A landscape with many valleys, sampled at points; each row gives a point and its height.
A ball rolls from a point to whichever of its 2 nearest points has the largest drop for the distance, and stops where none of them is lower. Distance is the straight distance between rows; heights are no part of it.
q_991: [135 171 135 132  89 149 162  82 170 141 118 170 133 185  86  73 109  73
 154 146 143 123 103 148  67 129 176 123 107 112]  (h 576)
q_556: [121 118  72  71 147 184 168 186  80 181 137 142 156 124 127 120 104  95
 155 156 168 110  99 107 188 122 129 101 158 138]  (h 193)
q_948: [134  93 110 132 142 157  92 108 145 134 152 144 108 149 164 132 124 181
 136 111  88 160  90 124  98  88 179 158 107  74]  (h 476)
q_70: [133  95 140 130 105 110 112  87 155 101 125  93 147  82 151 170 117 181
 114 122  72 157 134 189  99 119 118 107 147 100]  (h 677)
q_189: [146 155 126 141 151 198 122 108 156 188 135 184 110 179  90  81 118  96
 160 153 175  92 150 161 118  96 149 189  85 183]  (h 564)
q_301: [111 150  93  78 137 113 199 182 101 108 131 136 119 128 131  94 124  93
 142 133 125 121 103 136 109 153 149 114 118 117]  (h 538)
q_987: [123 131 110  99 143 145 149 166  92 163 138 158 130 109 143 131  93 114
 136 151 150 106 140  98 166 134  97 103 148 149]  (h 108)
q_599: [147 137 134 156 148 127 134  92 162 135 153 212  98 165  79 143  83 104
 104  98 137 163 138 135  87 156 114 132  93 108]  (h 304)
q_787: [166  98 107 108 108 127 134 161  99  99 121  99 160 119 186 160 141 167
 139 132 101 133 119  96 131 126 152 115 167  70]  (h 466)
q_642: [156 147 176 129  93 183  98  78 146 147 143 113  98 157 124  82  77 107
 108 145 132  97  73  95 149  89 176 106 107  53]  (h 517)
q_12: [ 78 138 169 138 123 135  80  77 159  94 139 100 137 135 179 161 123 160
  69 132  71 156  94 135 107 116 165  88 132  67]  (h 323)
q_918: [100 146 157 194 174  89 132 118 138 103 138 153 112 138  63 125 143  86
  99 100 147 162 154 145 160 176  89 135  85 183]  (h 149)
q_385: [119 109 140 192 137  94  78  66 171 129 136 163 139 142 138 193 132 160
 107 111 129 180 154 137  92 149 112 113 141 115]  (h 305)
q_414: [141 134 100 124 134 147 146 122 116 167 152 189 137 169 127 119  86  67
 146 138 157 113 114 122 117 134 158 120 126 107]  (h 565)
q_501: [127 132 146 135 142 149  98 161  97 100 138 111  90 104  90  92 145 106
 114 100 107 109 103  95 218  92 127 176  77 163]  (h 624)
q_275: [157 179 106 144  86 102 167 120 170  97  82 125 153 131  10 116 139  68
 120 120 150 100 115 166 118 136  99 114 144 147]  (h 206)
q_572: [149 137  78  94 116 122 182 191  93 100 126 135 134 114 181 153 137 140
 139 130 112 130 125  95  83 154 161 112 167  76]  (h 496)
q_264: [138 180 122 148  89 123 182 118 172  85 119 141 138 155  27 110 138  58
 115  94 135 141  95 160  80 154 125 123 113 120]  (h 273)
q_687: [ 85 132 193 130 172 121 135  92 127 116 112 109  81 144 172  93 161 141
 109 143 108 139 135 142 160 122 111 154  84 166]  (h 167)
q_784: [ 75 106 105 145 121 110 137 151  98 141  88  75 183 110 205 138 144 140
 140 177 183 134 161 129 140 174 129  91 182 133]  (h 435)
q_826: [143 106 142 179 130 132  60 128 160  73 134  82 129  98  88 143 128 135
 115  71  72 138  85 124 120  92 134 123 108  99]  (h 656)
q_763: [162  73 100 145 121 128  67 154 121 103 123  97 175 112 179 150 180 172
 155 117 102 147 127  74 145  87 156 124 160  96]  (h 427)
q_901: [ 78 124  64 123 174 179 136 139 120 202 125 127 165 147 121 107 131 107
 179 159 202 120 126 160 130 139 126 146 143 189]  (h 765)
q_331: [113 126  84  77 139 125 200 177  86 128 136 167 112 117 166 152  91 125
 129 125 110 142 113 141 104 168 143 112 138  94]  (h 519)
q_353: [137 103 134 182 145  98  99  86 159 143 125 171 139 145  93 165 148 129
 123 108 180 177 166 129 111 159  84 129 120 147]  (h 250)
q_11: [ 87 180 181 140 142 142 125 104 127  80 151 117 101 153 164 134 136 139
  59 118  75 156  81 107  65 125 182 110 112  60]  (h 238)
q_964: [115 170  99  58 107 108 208 132 139 135  99  99 107 159 154  77 139 134
 146 166 147  90 117 142  87 131 143  98 161 125]  (h 581)
q_817: [145 113 123 122 136 167 153 106 148 152 143 193  88 147  72 136  69 119
 143 102 109 139 103 155 116 124 116 164  85 117]  (h 354)
q_839: [150 121 112  87 122 161 126 144 125 112 106 102 110 113  82  90 133 127
 149 110  86 118  68 127 155  92 148 181  94 115]  (h 432)
q_555: [ 69 125 153 178 163 110 107  96 116 129 163 156 128 141 103 152 119  97
  88 107 145 186 133 149 147 186 113  99  93 137]  (h 216)
q_258: [143 160 147  84 130  94 173 149 125  86 110 125  55 130 186 117 133 171
  97 135  95  96 142  96  77 123 143 135 138  91]  (h 337)
q_722: [135 108 157 147 125 145 105  99 171  84 107  63  99  86  91 133 112 168
 123  99  56 144  89 179 128  84 112 139  92 128]  (h 675)
q_778: [ 96 184 148  95 138 127 172 142 114 113 150 137  91 176 175 109 137 151
  77 139  99 151  97 104  75 156 195 125 121  55]  (h 139)
q_438: [110 172  69  94 120 102 208 161 130 124 111 124 112 152 127  61 139  96
 172 138 144 111 113 151  65 138 173 110 125 143]  (h 558)
q_33: [142 116  75 138 109  93 169 136 141 125 101 176 149 134 174 184 105 148
 149 110 137 135 170 141  56 159 112 121 179 122]  (h 518)
q_672: [116 142 190 114 115 136 120  77 166 151 116 123 105  83 132 137  99 181
 114 139 107 112 168 159 132  87  55 114 122 184]  (h 657)
q_4: [160  98 130 182 123 141  51 137  91 161 140 140 186 139 160 109 166 109
 144 154 171 116 149  49 170 109 183 125 145 128]  (h 327)
q_959: [108  79 109 136 151  99 126 131 117 145 131 118 137  91 120 163 145 166
 146 116 133 169 177 184 127 155  70 159 116 195]  (h 561)
q_621: [137 141 137 128 117 114 152 147 122 132 139 171 110 107 121 156  76  95
 117 114 140 101 152 108 143 142  89  93 142 140]  (h 187)
q_508: [149 153 168 105 122  67 160 142 128  83 108 124  93  93 182 143 133 142
 106 126  95  90 180 132  81 121 101 128 147 129]  (h 277)
q_367: [131 133 101  77 113 158 148 159  96 170 142 111 160 159 120  96 122  74
 143 177 181 107  83 101 184 136 163  88 139 107]  (h 265)
q_270: [142 165 142 102 121 109 147 147 141 120  86  74 137 153 132  58 192 122
 142 156 153  61 146 105 118  98 110 153 142 173]  (h 726)
q_779: [145 179 133 124  99 118 170 157 150  85  89 131 130 126  61 105 135  78
 124 109 122  78 138 136 128 108  91 149 136 180]  (h 101)
q_549: [150 111 119 187  87 101 133 151 104 121 144 129 182  60 106 184 119 108
 103 114 173 146 158  76 182 173  99  45 166 160]  (h 429)
q_313: [ 99  97 147 159 137 101 126 112 117 122 148 120 142  98 109 179 124 133
  96 108 114 187 132 170 137 183 105  86 131 128]  (h 266)
q_729: [119  84 127 107 146 181 102 105 133 152 152 145  90 111 131 143  89 178
 144 118  85 155  94 142 142  92 137 152  86 103]  (h 438)
q_199: [136  86  72 151  99  94 153 144 125 109 113 123 187 128 159 170 141 154
 159 109 120 168 152 166  76 169 120 132 162 120]  (h 494)
q_747: [162 159 167 104 122 125 155 149 117  85 124  99  59 121 156 116 105 143
  95 117  92  85 114  74 126 107 135 110 134  69]  (h 386)
q_335: [106 148 122 125 146 134 145 145 108 141 149 185 111 167 181 136 118 121
  91 138 121 143 121 101  79 170 190 140 127  69]  (h 17)
q_949: [138 143 155 105  89 156 113  97 133 150 140 114 122 165 162 131  93 125
 101 164 134 108  88  75 145 123 174  81 161  36]  (h 474)
q_583: [154  93 134 144 142 185  91 100 165 145 136 157  71 104  53 141  64 159
 150  97  89 151  97 147 127  90 103 158  79 110]  (h 399)
q_639: [128 137  96 153 170 152 122 126 140 160 130 161 132 170  76 109 145 104
 173 145 180 118 154 166 113 129 122 198  97 199]  (h 542)
q_529: [110  96 142 133 170 110  96 147 103 118 156 135  96  89 161 148 135 173
 119 108  98 147 143 124 166 126 115 136 107 158]  (h 594)
q_721: [129  93 126 128 115 142 111  84 158 120 130  83 119  90  95 166 118 182
 151 115  95 170 122 200 121 107  96 153 107 142]  (h 658)
q_806: [131  68 101  97 112 153 110 155  83 146 131 100 165  62 129 144 130 170
 151 125 113 163 114 132 190 120 113 128 129 143]  (h 353)
q_510: [140 141 143 127 131  78 146 142 123 100 108 134 131 129 122 117 149 104
 134 114 124  98 166 130 103 127 103 135 129 151]  (h 204)
q_530: [174 126 147 171 132 121  76 159  90 133 167 157 130 152 140  99 145  89
 120 123 163  94 148  42 161 104 170 142 123 121]  (h 276)
q_442: [145 103  83 206 166 112 124 138 143 167 136 200 150 138  94 157 128 117
 120 124 214 175 174 106 129 157  83 120 128 170]  (h 296)
q_693: [142 156 176 113 121 136 109 107 126 104 144  97  83 148 161 134 112 156
  75 129 101 115  93  70 138 122 161  94 147  40]  (h 431)
q_681: [ 87 137 177 171 156 111 121 101 128  91 113 129  97 134 115 108 173  86
 126 118 115 141 145 154 148 143  99 170  69 196]  (h 52)
q_952: [182  95 121 158 118 140  66 126 129 141 113 125 169 147 191 133 169 155
 149 153 146 126 145  61 144  98 172 132 161  82]  (h 380)
q_44: [174 150 174  93 105 114 122 131 144 104  92  67 124 115 135  83 168 159
 135 136 117  60 158  99 119  69  85 148 162 144]  (h 709)
q_665: [101  91 137 131 161 116  78 135 108 123 146 105 121  62 111 155 168 177
 142 111 105 167 146 155 172 117  97 154  97 204]  (h 578)
q_63: [141 138 189 117 101 122 141 121 154 112 110  69 109  52 109 118 112 152
  97 123  91  94 136 167 152  92  71 120 132 164]  (h 676)
q_21: [135 110  67 126 144 166 114 156 113 165 129 160 164 141  64 126 151 105
 176 136 160 127 129 148 153 125 127 194 112 178]  (h 520)
q_773: [104  76 102 132 124 121 125 145  84 137 138 116 180  77 144 169 133 140
 134 125 115 178 128 155 165 168 125  97 147 121]  (h 313)
q_265: [129 154 165 188 122 122  81  92 133 154 172 187 119 162 133 125  92  70
 105 129 153 119 147 106 138 147 149 121 109 112]  (h 221)
q_620: [130 125 120 169 118  90 102 161  86 112 139 140 169 100 137 162 136  94
 123 121 157 124 168  76 162 161 125  86 160 133]  (h 404)
q_596: [134  82 102  70 131 162 127 157 105 137 127  88 118  82 104 131 132 181
 148 113  85 143  92 153 169 106 126 172 100 133]  (h 391)
q_645: [109 118 140 147 154 131  79 108 125 139 149 143 138 152 166 130 145 135
 115 128 121 151 126 117 134 130 167 142 116 102]  (h 512)
q_132: [155 123 173  84 118 128 127 145 138 118  97  45 112  77 135  94 143 183
 116 127  98  89 119 132 159  69  81 149 140 149]  (h 692)
q_920: [110 134 131 180 151 116 111 116 125 147 153 223 119 165 169 162  98 103
  95 124 143 143 153  97  94 175 151 118 141 100]  (h 138)
q_274: [101 134 168 183 128 106  69  64 175  91 142 120 134 131 158 156 134 144
  93 107  84 163 130 146  89 112 139 108 121 103]  (h 363)
q_631: [109  90  83 157 105 106 126 137 118 139  95 102 203 118 172 151 144 133
 165 142 170 141 168 146 106 158 115 122 178 156]  (h 467)
q_329: [130 109  79 131 137 108 160 131 141 160 116 161 134 126 140 168 107 153
 158 120 148 149 169 173  95 144  75 137 150 180]  (h 543)
q_129: [146 145  84 132 114 136 144 108 157 172 111 168 144 180 104 115 106  76
 172 148 176 106 129 148  81 120 139 122 139 133]  (h 587)
q_9: [129 156 105  69  86 116 184  99 165 150  96  95 139 120 140 107 112 144
 151 151 133  99 134 189  83 115 104 111 155 152]  (h 609)
q_831: [ 87 165  84  77 162 181 153 154 133 193 119  92 161 142 133  72 149 117
 162 175 186  79 123 148 151 118 101 129 155 188]  (h 753)
q_515: [102 131 135 143 127 100  98 144 100 119 127  97 164 133 107 123 168  79
 136 127 146 127 128 110 161 149 137 119 127 139]  (h 369)
q_377: [135 158 172 129  91 173 136  68 156 137 133 148 100 166 108  89  84  77
 132 136 122 115  89 138 106 109 160 119  95  83]  (h 550)
q_962: [151 116  80  96 105 166 148 140 135 127 124 135 136 124  35 130 114 117
 163 116 117 136  83 153 119 116 139 188 105 127]  (h 468)
q_824: [123 148 100  77 135 139 131 150 131 155 100  89 167 137 118  83 168 138
 168 147 158  84 140 136 130 107 111 160 139 185]  (h 739)
q_52: [128 116 153 109 171 133 126 178  86 120 158 121  78 123 142  99 152 144
 115 114 103 121 120  96 194 119 122 161  82 158]  (h 610)
q_253: [107 125 130  95 112 125 148 135  95 148 111  80 158 116 193 140 133 159
 106 183 151 115 146 111 162 159 127  69 187 100]  (h 395)
q_282: [137 112 141 144 118 111  79 151 113  82 128  91 126  82  80 127 147 119
 130  81  89 126 103 104 180  95 124 151 112 144]  (h 638)
q_311: [125 134  45  98 135 140 159 144 138 135 118 132 149 126  37 136 134 122
 175 115 145 134 119 179 115 125 112 187 122 184]  (h 495)
q_142: [108 139 126 106 115 126 133 145  95 122 124  89 164 166 111  75 163  67
 136 162 172 113  91 112 158 157 178  98 129 104]  (h 321)
q_664: [147 131 141 107 129 144 129 132 122 143 142 156 107 151 135 110 116 127
 133 128 121 112 117 100 127 106 152 147 109 102]  (h 541)
q_25: [133 115 144 112  91 115 125  76 169 146 107 117 141 111 119 142 107 149
 154 133 125 115 159 179  99 114  74 121 145 157]  (h 634)
q_632: [146 150 164 181 145 104  93 127 113 108 166 179 106 170 152 108 132  82
 105 116 137 107 155  82 113 131 167 146 104 111]  (h 215)
q_421: [119 113 164  93 129 112 123 142 102 122 118  51 106 113 191 156 158 204
  75 167 113 122 145 106 180 132 140  89 179 104]  (h 339)
q_697: [ 85 144 191 105 150 108 116  91 124 115 123  82  90 142 188 122 149 172
  78 161 119 125 132 122 172 129 130 105 131 118]  (h 264)
q_857: [147 139 140 147 114  92 130 113 152 103 144 183 107 132 112 166  85 102
 108  97 117 124 142 117  94 150 103 101 135 104]  (h 249)

For each start below, name the point where the ball stops.
q_377 -> q_779
q_282 -> q_681
q_645 -> q_987
q_25 -> q_632
q_189 -> q_681
q_831 -> q_632
q_901 -> q_681

Call two points neighbours if one is among the 2 nearest of the other. Go from one point of each pair to the other, from neighbour to neighbour, staying as low as possible. Name the highest point that can't be avoided.
q_681 and q_353 -> q_329
q_335 and q_779 -> q_129
q_335 and q_632 -> q_265
q_721 and q_987 -> q_722
q_353 and q_335 -> q_274
